Each row is a point on a tangle of strands that fork and nearly touch. The rows are in no order.
Points whose rows are less than 47.4 apart are linked; no others are. Some points are linked to none.
<1533>: [-23 -26  15  -4   3   5   6   9  21  18  -7  19  -3   5 -17 -12 -16   7
  12   0]
<1467>: [ -3  15 -22   7 -16  10   9 -13 -12 -22   5  12  15  12  28   6   3 -12
 -13  14]
<2146>: [  0  -5  -6  -7 -10  13 -19  18  17 -19   6   0   4  14  21  28  22  -6
 -11   8]
<225>: [-20 -16   0  17  -9   9   2   1 -13 -29  -3 -14  -9   0   1   8  42  -8
 -13  -8]
<664>: [-15  -5 -25   9  -4  29   0 -11 -13  11  -9 -10   7  -3   0  -4 -17 -13
  -5 -10]
<1421>: [ -9  -3   3 -25 -12   2  26  10  -1   9 -25  10 -13   1  -9  18   6   9
   7  -5]
<2232>: [-17  -7 -14 -18   3  14  19  14 -12  12 -24  -6  -4  -7 -14  22  12   5
  -4  -6]
<1280>: [ 11 -10  20  13  13  -7 -11 -12 -21   5  -4 -16 -12  10   9 -15  -6  -2
  10  10]
<878>: [ -2 -11  10  17 -15  11  15  10  -8  -7  12  -3   2  17  -8   3  13 -14
 -13 -29]
<376>: [  8 -12  26 -13 -18 -13 -27   8  -8  -1   3  -3   4  -1 -11  -4  -5  -5
 -11   1]
<1853>: [-15 -15  12 -18  -7  13   9  14   2  -7  11 -12  -2  10  17  -6  -6   6
  15   6]
<2030>: [  4  -1  -1 -21 -15  11  17   4 -12  10 -11  12   0   7   4   9  -7  11
   9  -4]
<2310>: [-20 -17   6 -32  26   8 -15  13  -3  -2  -8   6  13   7 -18 -13 -11  -4
   2  25]
<408>: [-10 -13  29   4 -15   7   0  -3 -18   4 -17 -27   2 -13   0  12  19   0
   3   5]
<1285>: [  4  14  -2  -8 -19  24  -4 -22 -15  12 -13  -6   4 -14  -1   3 -11  11
   6  -3]
<2340>: [-10 -21   1  -9  18   1 -37  -1  21  14 -14  -1   4  -9 -36 -15 -11   8
   6   0]
<1647>: [ 14   6  13 -16  20  -3 -16  16   5   8   7  17 -18  -9  10  -8 -30  13
  -1  19]
<1938>: [ 18   8   2 -15 -25   1 -25 -27  -3   4   9  20  17 -17 -16   3 -19  11
 -10 -13]
<640>: [-16 -16 -15  26  -5  11  -7   3  31   4  14   0   6  -5  19   5 -10 -18
  -8  -2]
<1214>: [  7 -14   4 -20   0 -20  -5  19 -26   0 -11  11   6  10 -16  11   3  -6
   5   5]
<1685>: [ -7  -9 -17   7   0  23  -1  -3  -1 -13   3 -20   2  34   6 -24  -2 -15
  15  -6]
<1687>: [ -7 -20  31   0  29 -10  -7  13  -7  11  -1  19 -11  10  -1 -12 -16   3
  -6  11]
<1547>: [ -5   3  23  -4   7   8   3  -2  -4  22  -8  13 -22 -37 -11   0 -20  27
   5  -9]
<1921>: [ 12  15  28 -13  16 -10  11  21  -2   7  -2   9 -11  11  -1  -2  -8  13
  -4   1]
<1425>: [-17  -6 -11  -1   3  16  -5   0  11 -18  -6   0   4  36   2  -8   2   1
  18  -3]
<117>: [-26  24  12  14  -3  22  -1   2  11 -13 -18 -10  -7 -15  -5  -9   1  13
   2  16]
<1975>: [  1   7   4  23   7   4  -3   1   7  15  15 -17  -8 -14   1 -22 -24  -8
  17  -6]
<1680>: [ 13  -1  29  44   5 -14   0   1  -8  11  16   1   2  -9   6   0  -3  -6
 -21 -10]
<1007>: [ -5   0  -1  10 -12   6   4 -14  -5 -27  19  11  13  23  28  -5   8  -9
 -15  11]
<1033>: [  1  -3  -5 -16   8 -10 -17  27   0  19  -2 -28 -13 -24  -5   7  -3 -10
  -5  -6]
<1503>: [ 26  11  17 -24  -2 -13 -17 -17 -23  -3   9  -4  -9  -4  16 -14 -12  16
   3  -5]
<2183>: [ 12  20   4   4 -10  21  11 -37  -3 -12   9  -7  11  -6  22 -21  -9  -3
   6  10]
<1194>: [ 29   8  -7 -10  -4  -5  -4 -31 -11 -16  20  13  23 -23  -2 -13 -22  17
 -15  12]
<210>: [ -9  -7  -7  25  10  18 -16 -14  27   9  -3  -5  -6  -4  21  -3 -15 -12
 -16  -9]
<296>: [-11  -3  15  16 -15  -7  -5 -30  -9 -19  10  10   6   9  18  -6   6   4
 -16   6]
<2212>: [  7  21   0   8  -9  34  29  -8  -6   7  13 -20  10  13   8  -6  -8  -9
  10  -4]
<1601>: [  5 -15   6   6  -2 -22 -10   8  17  -8  14 -10  -3  20  25   4  22  -8
   6  16]
<1347>: [ -6 -14 -10   4   5  -3  12   3 -12   8 -18 -15 -13   1 -11  19  23   4
  -4 -21]
<1761>: [-20 -19 -10  10   7   8  15  18 -14  -1  15 -18 -16  -5  24  12   8   2
  -5 -22]
<1488>: [ 47  20 -14 -11  -1  18 -22  -3  -7   8  -1   3   5  -3  -6  -5 -21   8
  10  14]
<363>: [ 12   8   7  23  -5  -9   1 -17   2  15  18 -10  -5 -20   0 -17 -19   8
  16 -13]
<687>: [  9 -21   3  21 -12   6   6   5 -20   7   5 -19   6   9  -3   1  14 -23
  -9 -11]
<1060>: [ 11   7  -7  13   7  13 -21  -2   4  -8  -9   3   5  25 -18 -18  -9 -18
  11   6]
<1227>: [ 14   4   7   8 -12 -22  -8  -1  11  -4  15 -23  -1   7   4  -4  25 -15
   8  12]
<1412>: [  1  -6   3 -11 -22 -35   6 -10 -14   1 -14  25   2  17 -21  -1  -5  14
   6 -21]
<1932>: [  4  26 -11  11 -17 -16   5 -17   0 -17  11  18  19  -4   8  -9 -10   4
   1   6]
<159>: [  6 -35  20  -7   5   2  13  16  10   6  -5  11 -11  22 -12  18  24  -2
  11   8]
<380>: [ -7  15  -4  17 -14  -1  11  15   9   7  -2 -13   2  -6  -9   0   4  -5
  21   0]
<718>: [ -4   0 -11  -7  13 -14 -11   5  -3  -5 -27   4  -1  -3  -9  10  16   0
  10  20]
<1873>: [  4 -14 -14 -14  18 -19 -18   0   2  -2 -15 -10  -3  18 -21 -11  10  -1
  28   1]
<1783>: [  2  -9   5   8  25  11   9  23  16  17 -13   3  -2  20   3  17  -7  -3
  -3   8]
<2142>: [  2 -11   0  -9 -20  14  -2   6  10  -5  -3  -3   4  12  11  32  22   1
  -7  -1]
<691>: [-25   4   6  -3 -10  20   4  -1   2 -16 -22  30   9  24 -13   5   0   7
  -1  10]
<1513>: [ 40  -5   2  10  -2  -3 -16 -26   4  19   8 -14   2 -13  -3   0   1  -9
   0   4]
<666>: [  2   0  12 -22 -17 -28   9  -4  -8   8   3  16  -7  11  -8   0 -17  16
   9 -28]
<334>: [-16  -9   6  -8  -7  12  24  -3  -5  -5  27   9  19   9  31  14  -8  12
   3   7]
<1306>: [-27   5  14  12  -4  17  -7 -11   1 -11 -32  20   7   8  -8   3   8  10
   7  23]
<48>: [-26 -33  -3 -14   6  12  -8  14   9   4  -6 -12  14  -2 -21   5  31  -4
  19   7]
<1755>: [ -7 -27  20   3  -7 -14 -15   4 -19   6   6   5   1   4  -9  -4  -5 -13
 -18 -14]
<987>: [-13  -7  16  18 -11   2  -3  -3 -13 -13 -15 -21  -3  -9   5  10  32 -10
 -15  10]
<1569>: [ 17  31  -9   9 -22  17  33 -29   4   4   3 -11  23 -21  -6   7  -8   4
   3  -3]
<817>: [ 17   5  -9  -6 -26 -18 -12 -30  22 -12  22  -2  14 -36 -11 -13   1  14
   8   7]
<1744>: [  7  14 -13 -12   9 -18 -16 -13 -26   0 -18  16 -19 -22  -3  -9 -10  24
   4  -2]
<2205>: [ 21  19  -7   0  -8 -11   0 -25   6 -26  17  10  16   8  10 -25  10 -30
 -17  -7]
<197>: [-16 -12 -14   9  12  30  -7 -17  -1  10  -7 -11   0   9  11   1 -17  -9
 -18 -18]
<1568>: [  2  20  11  37   4   7  12  -9 -12 -13  -7  -7   3  16   9   0   0   1
   1   8]
<1308>: [-12   7  -1   8  12  -1   7  11  -9   0 -17  13 -13  -4  18  13   5  12
  -7   9]
<392>: [-17 -15 -10   4   9  -2  -2   0 -18   4 -15   0  -3  -9  12   9  -3   8
  -5   4]
<591>: [ 15  11 -13  15 -11 -11  15  -4  20 -16  24   3  12  17   8 -12  12 -27
 -13 -11]
<542>: [-10 -36  16 -16   3  13  -5  10  18   5 -20  -1   0  15 -19  12  27  -4
   9  13]
<278>: [ -7 -24  -2 -25  33  -7  -2  31   6   4   3   1 -19   8  -6  -2   3  -3
 -16 -12]
<1583>: [  7  14  28 -18   4 -14  15  21   8  -2 -14   8 -23  20 -13   2  10   7
   4   0]
<259>: [ -1   5  -6  -2  -7 -19 -16   8  20   3   9   9  -3   2   3   1 -16   4
 -13 -19]
<1262>: [ 27   6  -7  29 -14  -3  25 -46  15  -5   8  -5  24 -22   0  -7   3  -8
  -4   0]
<1670>: [ -2   7 -17   2  -8  37   0 -22 -17   9 -23 -26   2  -7  -4  -4 -10 -10
   8  -9]
<1011>: [-14 -28  -8 -12  28  34   2   0  -7  12 -15  -5   0  15   4   7  -6  -5
 -16 -15]
<2175>: [  6   9   0 -15  -3 -12 -12  19 -32 -14 -15  -1  11  -2 -26  -6   3  -7
  -3   2]
<1012>: [ -1   8 -21 -20  20  -4  -4  20  16  -2 -11  -4 -17  12   7   5  -4  -1
   7   7]
<155>: [-20 -25  -4 -20   7  -3 -12   5 -12   5 -11  -8  -3 -10 -10   0   7  -4
  -6  -9]
<1643>: [  7   2   6   1  14 -13   4   5 -14   8 -33  14 -12 -17 -14   5   6  12
  18  25]
<2200>: [ -5 -26   1  13 -11 -17 -18 -16  19  -3   8   8  10  14  11  -5   8   0
   5  -8]
<911>: [  4 -12  21  10  20   5   5  32   6  17 -10 -10  -5   4  -3   9   0  -8
   8  12]
<1558>: [ 11   1 -16  11  -4 -15  11   8   1  -8  21  -4   2  21  11   0   9 -18
  -6  -7]
<910>: [ -6   6  -2  15  -6 -10  20  27  -5   3  19 -19 -13 -12  16  14   9  -5
 -16 -20]
<1296>: [ -4  -5 -14  12  -6  -6 -17  -7   9  -9 -15   7   7  17 -19 -20   0 -10
  16  14]
<1983>: [  1  11  27 -10  10  -6   1   8 -14   1  -9  16 -16  -8   4   5  -1  10
 -11  17]
<1071>: [  1   6 -11 -19  -1 -21  10  27  -3   2  18 -22 -20 -12  20  10   6   4
  -2 -14]
<659>: [-31   6 -13 -18  15   8 -10  25  25 -18 -13   7   3  -2  -7   9  18   5
 -21  12]
<1948>: [-14  25  14  10 -10 -12  11  27 -13 -15   5   3   8  -2   1   4   2   5
   6  16]
<314>: [-14  15  -1   3  -8  -9   7  33  -6   0  -7  -7   1 -19 -12  -3   3  -3
   6  11]
<923>: [-31  -3 -17 -11  37  13  31  12  -8  -1  -3   9  -8   5 -16  11  23  13
   0  -7]
<2148>: [ 25   6  26  33  13 -11  -9   1 -15   7  11  -3 -11 -15  -7 -16  -8   4
 -21  -6]
<1539>: [ 15  15   9 -26  -3  -5  28  12  11  -2  17 -14  10   7  17  17  -2   5
  14  16]
<1162>: [ 13   9   1  11  -3   8  -2 -41   9   6  10  12  15 -16   3   2 -27  19
 -12  -8]
<1864>: [ 28  23   2 -15   5   3  -3  10 -11  19 -24  -8 -10  -1 -12  19  -7   0
  -6  -5]
<2028>: [-10  -8   6  22 -16  11   4  -4   0 -20  -1 -12  -5  14  -4   7  25 -14
 -27 -22]
<1116>: [  2   2  -6 -14  16 -14   8  40  -4  20 -11  -7 -14 -16  -5  15  -1  -4
 -10  -2]
<1360>: [ 12 -27   6  -8  -2 -15  -5  16  16  -3  19   4  -2  31  16  14  15  -3
  -3   0]
<2372>: [-25 -33  -8  -2  -6 -16  22  -4 -19  -3  -1  -7 -18  -5   9   9  26   9
  17 -18]
<365>: [-19   0 -20 -19  -7   3 -16  24  20 -14  -1  14   4  11  11  23  12   0
  -8  11]
<862>: [-10  -4 -13 -22  10  18  16  16  -3   2 -21 -23  -8   0 -20  19  27   1
  13   3]
<1740>: [ 13  -1  -5  11  -8 -11  -2  -5 -24  20 -16  28  16   5 -18   4 -16  -4
   3  -2]
<2099>: [-18  11 -20  18   8   0  -3  18  42  -2  -6   2  -6   9  -9   3   6  -4
  -1  -7]
<585>: [  4   6 -31  -3 -15  -6   2  -9 -13 -12   8  -1  15  19  21  -4  -4  -9
  12  11]
<2193>: [ 23  17  -7 -22 -15  -3  13  -3  14  -3  23 -26  17  -8  10  10  -2   1
   8   4]
<421>: [-33 -17 -16   3   1  -5  27   8 -11  -1  10  -8 -22 -10  26   9  12  11
  18 -15]
<541>: [-25   8  -9   9   2  -1  -4  -1 -10 -21   2  -9  -8  -1  22 -14   9   1
  -5   7]
<1519>: [ -4   5  -8  40   5 -14 -15 -15  -4  -6  -7  18  -6 -19  12  -6   4  -7
 -17   5]
<1428>: [-27  16 -18  10  23   9   4  25  30  -2 -16   6  -5  -2  -8  11  12   3
  -8  10]
<1906>: [  9   3   5   0 -30  21  -1 -15   1  -4   0  -9  16  12   3  20  11  -6
 -21  -7]
<1406>: [ 22   4  20   6  -2 -16  -3 -13  -4   2  -8   0 -11   1 -16  -9  -3  12
  28  -5]
<736>: [-17   0  -5  29  12   3 -20  -7   1  -1  -7  -2 -10 -31  11  -4   6  -7
 -17  -5]
<1728>: [  7  -4 -13  10 -14  -3   2  -5  -1  16  -7 -18  -9  -6  -3  21  14  -3
  -5 -15]
<1348>: [  3 -24  22  17  13 -11  -4   2  -1  18  -6  -9 -15  11  -4   1   2   0
  13   6]
<242>: [  2  13 -20   8  19  13  -8   4  11  -3 -20   0  -1  37  -5  -7  -5  -9
  11   3]
<374>: [-20 -11  10 -14   6   9 -10   2  31   7   2  10  -7   8  -3 -14 -24  13
  12  -2]
<2241>: [-11  -5 -13  30  -3   0  -9  16  42   6   5   8   4   6   4   7   2  -8
  -5  -1]
<29>: [ -1 -19 -11   9  -7 -25 -21 -12  15   2 -12 -10  -2  14 -19  -6  17  -8
  16   5]
<2350>: [ 13   1   2 -15   5  -2  -5  -8  13  24 -12  20 -13 -12  12  18  -5  16
   7  10]
<509>: [-31  -7 -12  11  -9  -6   0  15  11 -23  22  -2  -3  -5  12 -12  17 -13
 -16 -19]
<1177>: [ -2 -20   1  -4  16  35   4  13 -16  26  -9 -28  -2   6   5   6 -10  -8
  -2  -8]
<1631>: [  2   7   2 -18  18 -13 -13  28 -13   4   2  19  -5   0  15  -4 -24  -2
  -7  11]
<617>: [  1  10  21  19  17   3  -6 -15 -14 -12   0  -2 -10  11  23 -12  -1   6
   1  20]
<984>: [-11 -12  15  -8 -10  11   5   8  -3   2   1 -25  -6  -3  11   8  11   2
  16   1]
<1396>: [-31 -12 -25 -21  17  -1 -16   2  11   0   2 -10  11  -8 -21   0  32  -4
   9   4]
<1237>: [ 29  28 -20  16  12   8 -14 -14 -23 -14   1  13  -2  -2  12 -23  -6  -3
   4  22]
<536>: [  6 -18  -8  -6  -1  -3  -6  10 -17  20 -12  20  17  10  -8   9 -19  -5
   3   3]
<942>: [ -5   7  -6 -10  15  -3  -9  19   1  13 -16 -30  -6 -35 -17   9   5   0
   7   3]
<422>: [-22  -5 -13 -18  37   4  31   1 -10   8 -13 -11 -16   3  -2  -1  20  12
  15   2]
<24>: [ 11 -11 -15  14 -18 -19  22 -34   8  -1  19  -5  28  -8   7  19  -7   1
 -12  -6]
<1598>: [  5  27  18  -8  -3  -1   1  -3   8  -6  12  15   8 -11  13  -3 -14  21
   8  16]
<1037>: [  6  11  16   8 -15 -21 -10  -1   4  -6  -1  -9  -8   1 -19  -4  19  -3
  -4 -21]
<1424>: [ 37   0   7  17 -11  -2 -17 -25  -2  14  -5 -10   3 -28  -7   8   8  10
  12   5]
<1774>: [-11  -6 -11 -25  30 -31   8  22   2  12 -12  10 -22 -17  -9   5   9   1
  -6   4]
<494>: [  1   1  14  32  -7  20 -13 -26  14  -2   6  17   7 -10  -2  -2  -5  -1
 -25  -5]
<424>: [  1 -17  26  -9 -15 -10 -26  10  12  -4  13   2  12  -9   1   6   8  -3
   2  22]
<1772>: [  4   4 -23 -10   7 -27 -24 -11 -22  -4 -15  10 -15  -1   6 -13  -3   9
   8   0]
<1108>: [ -3  13  15 -10  -1   6  26  -8   4  -5  20   8  23   0  24   5 -19  18
  -1  19]
<1708>: [  9  16  -8  31 -27   8  15 -29  13   7  -3   3  23 -12 -11   3  -1  -2
   3  -7]
<313>: [  1   3  -8   3 -10  30   4  -2   8  -3  10 -18   0  15   0 -28 -11 -33
   2 -16]
<22>: [ 23  15 -21 -11 -10 -10 -14  -8 -13  -5   6   4  10  12   6 -16 -10 -13
  20  18]
<23>: [-17   5  21  13   8  21 -18  15   1 -12 -10   6   5  -8   9  -1   2   1
 -15  30]
<292>: [  2  36 -18  11 -24  -3  16 -13  10 -16   9   4   9 -10   1 -10   2   3
  12   1]
<1469>: [ 12 -14 -26  -7  20   6  20  17  -7   7  -5   2 -14  31  -3  21  11   0
  11 -29]
<1997>: [ 33  10 -19  -5   1 -10 -22  10  -2   2  -1  -1   3   3  -8 -12 -12  -9
  19  13]
<1810>: [-27 -21   4 -28  11  10  20  21  -1  -7   6   7  -5  12   3  -9  -5   3
  23  18]
<1969>: [  5  -2 -14  23 -18   0 -10 -31   7   8 -13  -4   2  -5  -1  13  10  -6
 -11 -23]
<1445>: [ -2  -6   9   8 -14 -19   5 -11 -17  11 -12  37   9  17  -8   2 -14  10
   5  -8]
<1700>: [ 14  20  -9   2 -16  21  32  -7 -10   0  15 -19  27  -2   4   2 -18  -5
   1  -6]
<1254>: [ 22  10  -8  -7   3 -19 -30 -16 -23  -7   2   2 -13  -7  19 -21  -8   0
  -2   5]
<567>: [-11  16  -6 -20   8  12  -3  20   0   0 -20 -33  -2 -20 -20   7  19  -5
  10   5]
<1040>: [  8  -2  -1   9 -19 -21 -15 -11   3  -5  19   2   8 -15   5 -13  12 -15
   4   9]
<2136>: [  3   4  13  -1 -24 -16 -14 -12   8   0  18   6  11 -26  -9 -15  -6   9
   5   3]
<1778>: [  8   2  14   5  11  23  -4   5 -12  14  10 -14  -3 -17  -5 -21 -29  -5
  -2   0]
<1047>: [-13  -1  15 -16  20   5 -23  11  15   5   6  15 -18 -11  -1 -12 -29  19
   4  10]
<108>: [ 28   4  24  30   7   4 -25  -6  -8  -1  10   8 -18 -25  -2 -21   5   6
 -35   4]
<192>: [ 28  34  -1  13  10  -3  -8 -10  -7 -22   3  13  -1  13  20 -16  -5  -5
  -9  15]
<1758>: [ 18  13  -4 -13 -18   2  14 -26  -4 -15  25   0  30 -35  -1 -17 -20   5
  -7  15]
<1502>: [  3  16   7  44   8 -12  -4  -7   5   1   7  11  -2  -9  11  -3  -8   0
 -11  -1]
<412>: [ 20  13  19   1  -7  22 -15  -2 -12  13   6  -4  -1 -14 -13 -12 -31   4
  -7 -13]
<453>: [  1  -1  -4 -21 -23 -29   8 -20 -11   1  16   7  11  -5   1   6  -7  15
  -2 -15]
<1584>: [  0 -12  -7 -10  -6  12  20  16  11  -6  21  19   0  21   8  26   4  10
   5 -15]
<563>: [ -7 -16 -13 -27  25 -15 -12  15 -12  -4  -9  -5  17  14 -22 -12  19 -11
  22  17]
<1619>: [  3 -28  14  -5   1 -19   3  19  19   3   0  11 -11  26  -5  17  12  -2
   0  -5]
<2301>: [ -7  12 -17   5 -17 -11 -13  -5   9  -4  11  17   7   4   5  -2 -13   4
  -4  -4]
<914>: [ 10   0 -21  11   2   2  14  18   4   0   7  -2  -3  23   8  17   5 -11
  -4 -24]
<158>: [-14 -11 -11 -24  24   2   4  31  -7  -4   8 -10  -3  20  -9 -16  -8  -3
   2 -17]
<1928>: [ -5  -9 -10 -11 -18   3  30   1   8  -5  31   8  18  10  16  21  -3  17
  -4 -12]
<2315>: [ -1 -11 -28 -25  21   6   9  15   9   1  -6   1 -18  15   6  16   6   3
   5 -10]
<1378>: [  0  25   2   0 -19  12  -1 -29  -1   0   5  -8  -5 -37  -1  -2  -5  20
   0   0]
<2369>: [ -8  -8   0   5  18  20  25  16   8  17  -4   0 -11  24  14   5 -16   6
  13  -1]
<2130>: [ -7 -33  -6  16  -3  -5  -1   2 -30   2  -1   0   8  11   3   7   7 -12
 -15 -13]
<1059>: [ 26  17  -3  -7 -12 -16  -4 -28  26 -12  25  -7   6 -20   2 -16   2  -2
  -3  -1]
<2238>: [  8  14   2  -4 -10   0  13 -11  13  14 -10  27   7 -11   4  23 -12  17
   3   4]
<498>: [ -4 -14  -3 -40  15 -15  16  25   9  12  -3   9 -32   3 -15  11  10  -7
 -15  -3]
<1573>: [  8 -16  14  -8  15   8 -31 -18  -4   1 -13 -12 -18   7  15   0  -2  -1
 -16   2]
<1711>: [  0  -5  -8  11 -20  12   7 -26   6  11   4  -4  15   8   6  18  -5  -5
 -15 -22]
<31>: [ 30   9   1 -19  -8 -20   2  -7  32  -5  31 -15  15 -16  -5   1 -10  -1
  -6   1]
<2229>: [ 30  21  11  -8   2 -11  -1 -14   0  -6  14  -7  10   1  12   8  -4   0
 -14   6]
<1888>: [-16 -27   0   1  -3   2  30   1 -18   2 -10  -1 -21   1 -11  21  26  10
   8 -22]
<2290>: [ -8  -7  18  17 -22  -7  -4 -32  10  -9  12   3  15  13   4 -10  -3   3
  -7  -9]
<584>: [ -1 -23  -8 -12  10  12  11  27  -1  -7  12  18  -3  27  17  17  -9  -5
  -5 -11]
<14>: [ 24  15   2   9   4  -1 -17 -17  -6 -19   8   5  -1   8  11 -23   1 -30
 -20   5]
<2311>: [  2  -5  30   0 -15   7 -23  -2  20  -4  11 -20   7 -11   5  -3   3   2
   1  21]
<1434>: [-11  14   1  11  14  13  16  18 -13  -7 -18   4  -3  13  -4   8  11  -3
  -9   1]
<1733>: [ 14 -17  23  -5  19  -2 -26 -18 -14  14  -7 -17 -24  -6   9 -13  -4   7
   3   0]
<486>: [  6  16  -6   5 -15   0  27 -21   9 -11  32 -10  23 -37   7 -19 -14   0
   0   0]
<465>: [ 21  10  16   5 -10  -6   6  -6   2  14  -8  14  18   1  -7  22  -5  12
   4  15]
<2267>: [ 10  -1 -13  -2 -13 -22   8 -27  -4   8  13   1  14 -12  11  16 -16  11
  -2 -18]
<543>: [-29 -18   6   6  11   7  21  17 -29   5  -5   6  12  14 -34   0   9  -1
   6 -10]
<1078>: [-15  -5  -1 -13  27   4 -10   6  -9  12  -7 -15  -2  -7 -10 -14 -10  -4
   9  -7]
<2051>: [ 27  14   0 -14 -10   5  -9 -16 -10  -3  21  15  23 -11 -12  -8 -34  11
 -16  -1]
<1332>: [-28 -15  24 -17  17   2  18   6   5   9 -17  29 -13   3 -31 -14 -10   7
   0   1]
<221>: [ 11  21   4  10 -21  30  10 -12   8   7   8   1  17 -12 -14  -7 -16 -11
 -17 -20]
<2213>: [ -3  -7 -12 -28  29 -12  -2   6 -15  -3 -21   7  -1  16 -13  -1  24  -4
   4  19]
<300>: [-12 -20  -1 -19  25   3  14  27  -1 -10  17   1 -16  25   5 -12  -9  -2
  20  -6]
<1912>: [ 11   2   8  22  -3  21 -16 -45   9   0   6   7   4 -10  12 -10 -12  10
 -13 -11]
<1883>: [ 12   3   0 -14  -9   2 -17 -28  11  20   6  26   9 -25  -3  11 -21  24
  -6 -13]
<349>: [-21 -15   9 -14 -17   8  -7   5   8 -21 -12  15  12  17 -21  -1   6   2
  -2  -4]
<1164>: [-21 -20   7 -26   0  -6  -8   5  15  -7 -17  18  -4  14 -18  10  21  -2
  -2  12]
<212>: [-11   7 -19   1   1 -26  -4  14   2   3   6 -11 -12 -13  15  -4   1   0
  13  -2]
<1842>: [ 16  19  14   2  -7  20   0   6  -3  15   4   0  11  -9  -9   4 -21  -6
 -23 -18]
<729>: [ 14  -7   5  18 -12  -8 -10 -16  -1  18  -9  11   7 -23  -2  16   6  11
  12  14]
<1301>: [  1  28  -1  24 -23  -2  25   2  14  -7  12  -8   9  -3 -10   1   8  -1
  18   2]
<1771>: [  4   6   8 -32  -8   4  35  18   1   2   1   9  -3  15  10  12  -4   7
  22  13]
<1124>: [ 23  20   2 -15   5  -2 -13  18 -24  -2 -18 -13  -8   2 -24   5   3  -6
   5   7]
<2362>: [  2  27  17  -4   2 -15   0  18   9 -17  11   8   2  -3  11  -4   1  14
  10  21]
<1384>: [ 17  19 -13  13 -15  -6  29 -36   9 -12  13  -9  21 -35  15 -14   7 -11
   4   5]
<731>: [ -1  21  10  26   2  15   4   5 -15   0 -12   5   6   2  -1  -1 -11  -5
 -14   7]
<1998>: [ -6 -17  -5 -11  11 -10   0  34 -14  -3   9  19   0  19  14   4 -16  -2
  -8   0]
<1710>: [-28  -2 -13 -19  43  -1  30  -2 -10  10   2  25  -6   8 -27  -2  25   5
  -5   0]
<2284>: [  5 -13  -8  -3 -21 -18 -27 -12  17  -9  -2  -1   2  21  -4  -3  24   1
   9   0]
<280>: [-35  18   8  12 -10   9  -1   0   6 -29   1  -1  -2  -7  12 -15   4   3
  -4   6]
<51>: [ 18  12  -3 -16  -4 -14  10  22   0  20 -12   1 -17 -20  -5  25   0   4
   4  -3]
<269>: [  3  10  -1  11  26  10 -11  -6 -10   9 -17 -20  -8  -4 -15 -17  -4  -2
  16   4]
<892>: [ 14  12   4  16 -11  28   8   1   9   1  13  -6  19   5  -1 -17 -15 -37
 -18 -12]
<13>: [-23  -3   5 -25  36  -2  21  -2  -1  13 -11  26  -2   4 -33  -6  -1   4
  -5   8]
<2087>: [ 26  -2   2   7 -13 -22  -8 -17   3  19  26 -22   2 -20  -7  -7  -9  -7
   4 -14]
<2217>: [  5   7  23 -11  -7 -20  -5  18   3  -4  -9  -6 -10  17 -18   2  17   5
   1  -6]
<2287>: [-15   0 -21  -6  19 -19   0  25  12 -12   2 -11 -20   3  11   0  10   2
  14   9]
<2024>: [  7  11   0  -6  15 -14   4 -13 -12  12 -30  20 -32 -17   3   1   2  29
  13  10]
<80>: [-25  -9 -15  18   2   5  -6   7   5  -7   0 -16  -4  -2  -8 -12  11 -15
 -13 -17]
<1404>: [  3  -8   5  -4   0 -11 -11   6  14  16   2   2  -7  -5  13  14  -7   8
  -3   0]
<407>: [-25   2  20   9   1  30  -7  -1   5 -12 -20  -4   4  -1 -11  -1   6   3
   3  17]
<466>: [-22  -7 -16  16   6   6 -14 -17  -2 -11  -3 -15 -11 -17  24 -18  16 -21
  -7   5]
<1085>: [ 15  23  -8  15  12  12  -7  -9 -23  -8  -6  -9  -9  -9  -2 -24  -7   2
   6   8]
<1163>: [ -8   1  -2  10  -2  27  25   2  -7   4  11  -9   3  21  22   4 -13   5
  21  -5]
<2277>: [ -6  -4  -7  18 -21  -5   6   1  13 -22  21  -1   0  -6  13 -20  11 -29
 -16 -13]

A fork is a point with three links. Follow the links from the first point to the second and name the forks in between, in order.
<691>, <1502> -> <407>
<1412>, <1810> -> <1116>
<14>, <1708> -> <1308> > <1280>
<1384>, <155> -> <1280> > <1308>
<892>, <1744> -> <29>
<1853>, <2146> -> <1116> > <2232> > <1347>
<1906>, <1360> -> <1347> > <2232>
<1573>, <1194> -> <1280>
<736>, <31> -> <407> > <542>
<192>, <1421> -> <591> > <1347> > <2232>

A fork is a point with three links, a tip a point with one. Leave the first point through the second and follow the links. Name the first fork or tip that comes.
<1078>, <269> -> <591>
<2287>, <212> -> <1347>
<1347>, <1728> -> <197>
<2267>, <453> -> <1116>
<1569>, <1708> -> <494>
<2200>, <2290> -> <1488>

Follow the links from the first point to the second, and from the first to the third. Name the last point that the two ways share.
<1975>, <2024>, <1007> -> <29>
<1254>, <296>, <1975> -> <29>
<1619>, <910>, <1906> -> <1347>
<1539>, <1033>, <2287> -> <2232>
<365>, <1853>, <1214> -> <1116>
<1124>, <421>, <31> -> <2232>
<1412>, <212>, <225> -> <1116>
<1740>, <1969>, <421> -> <1347>
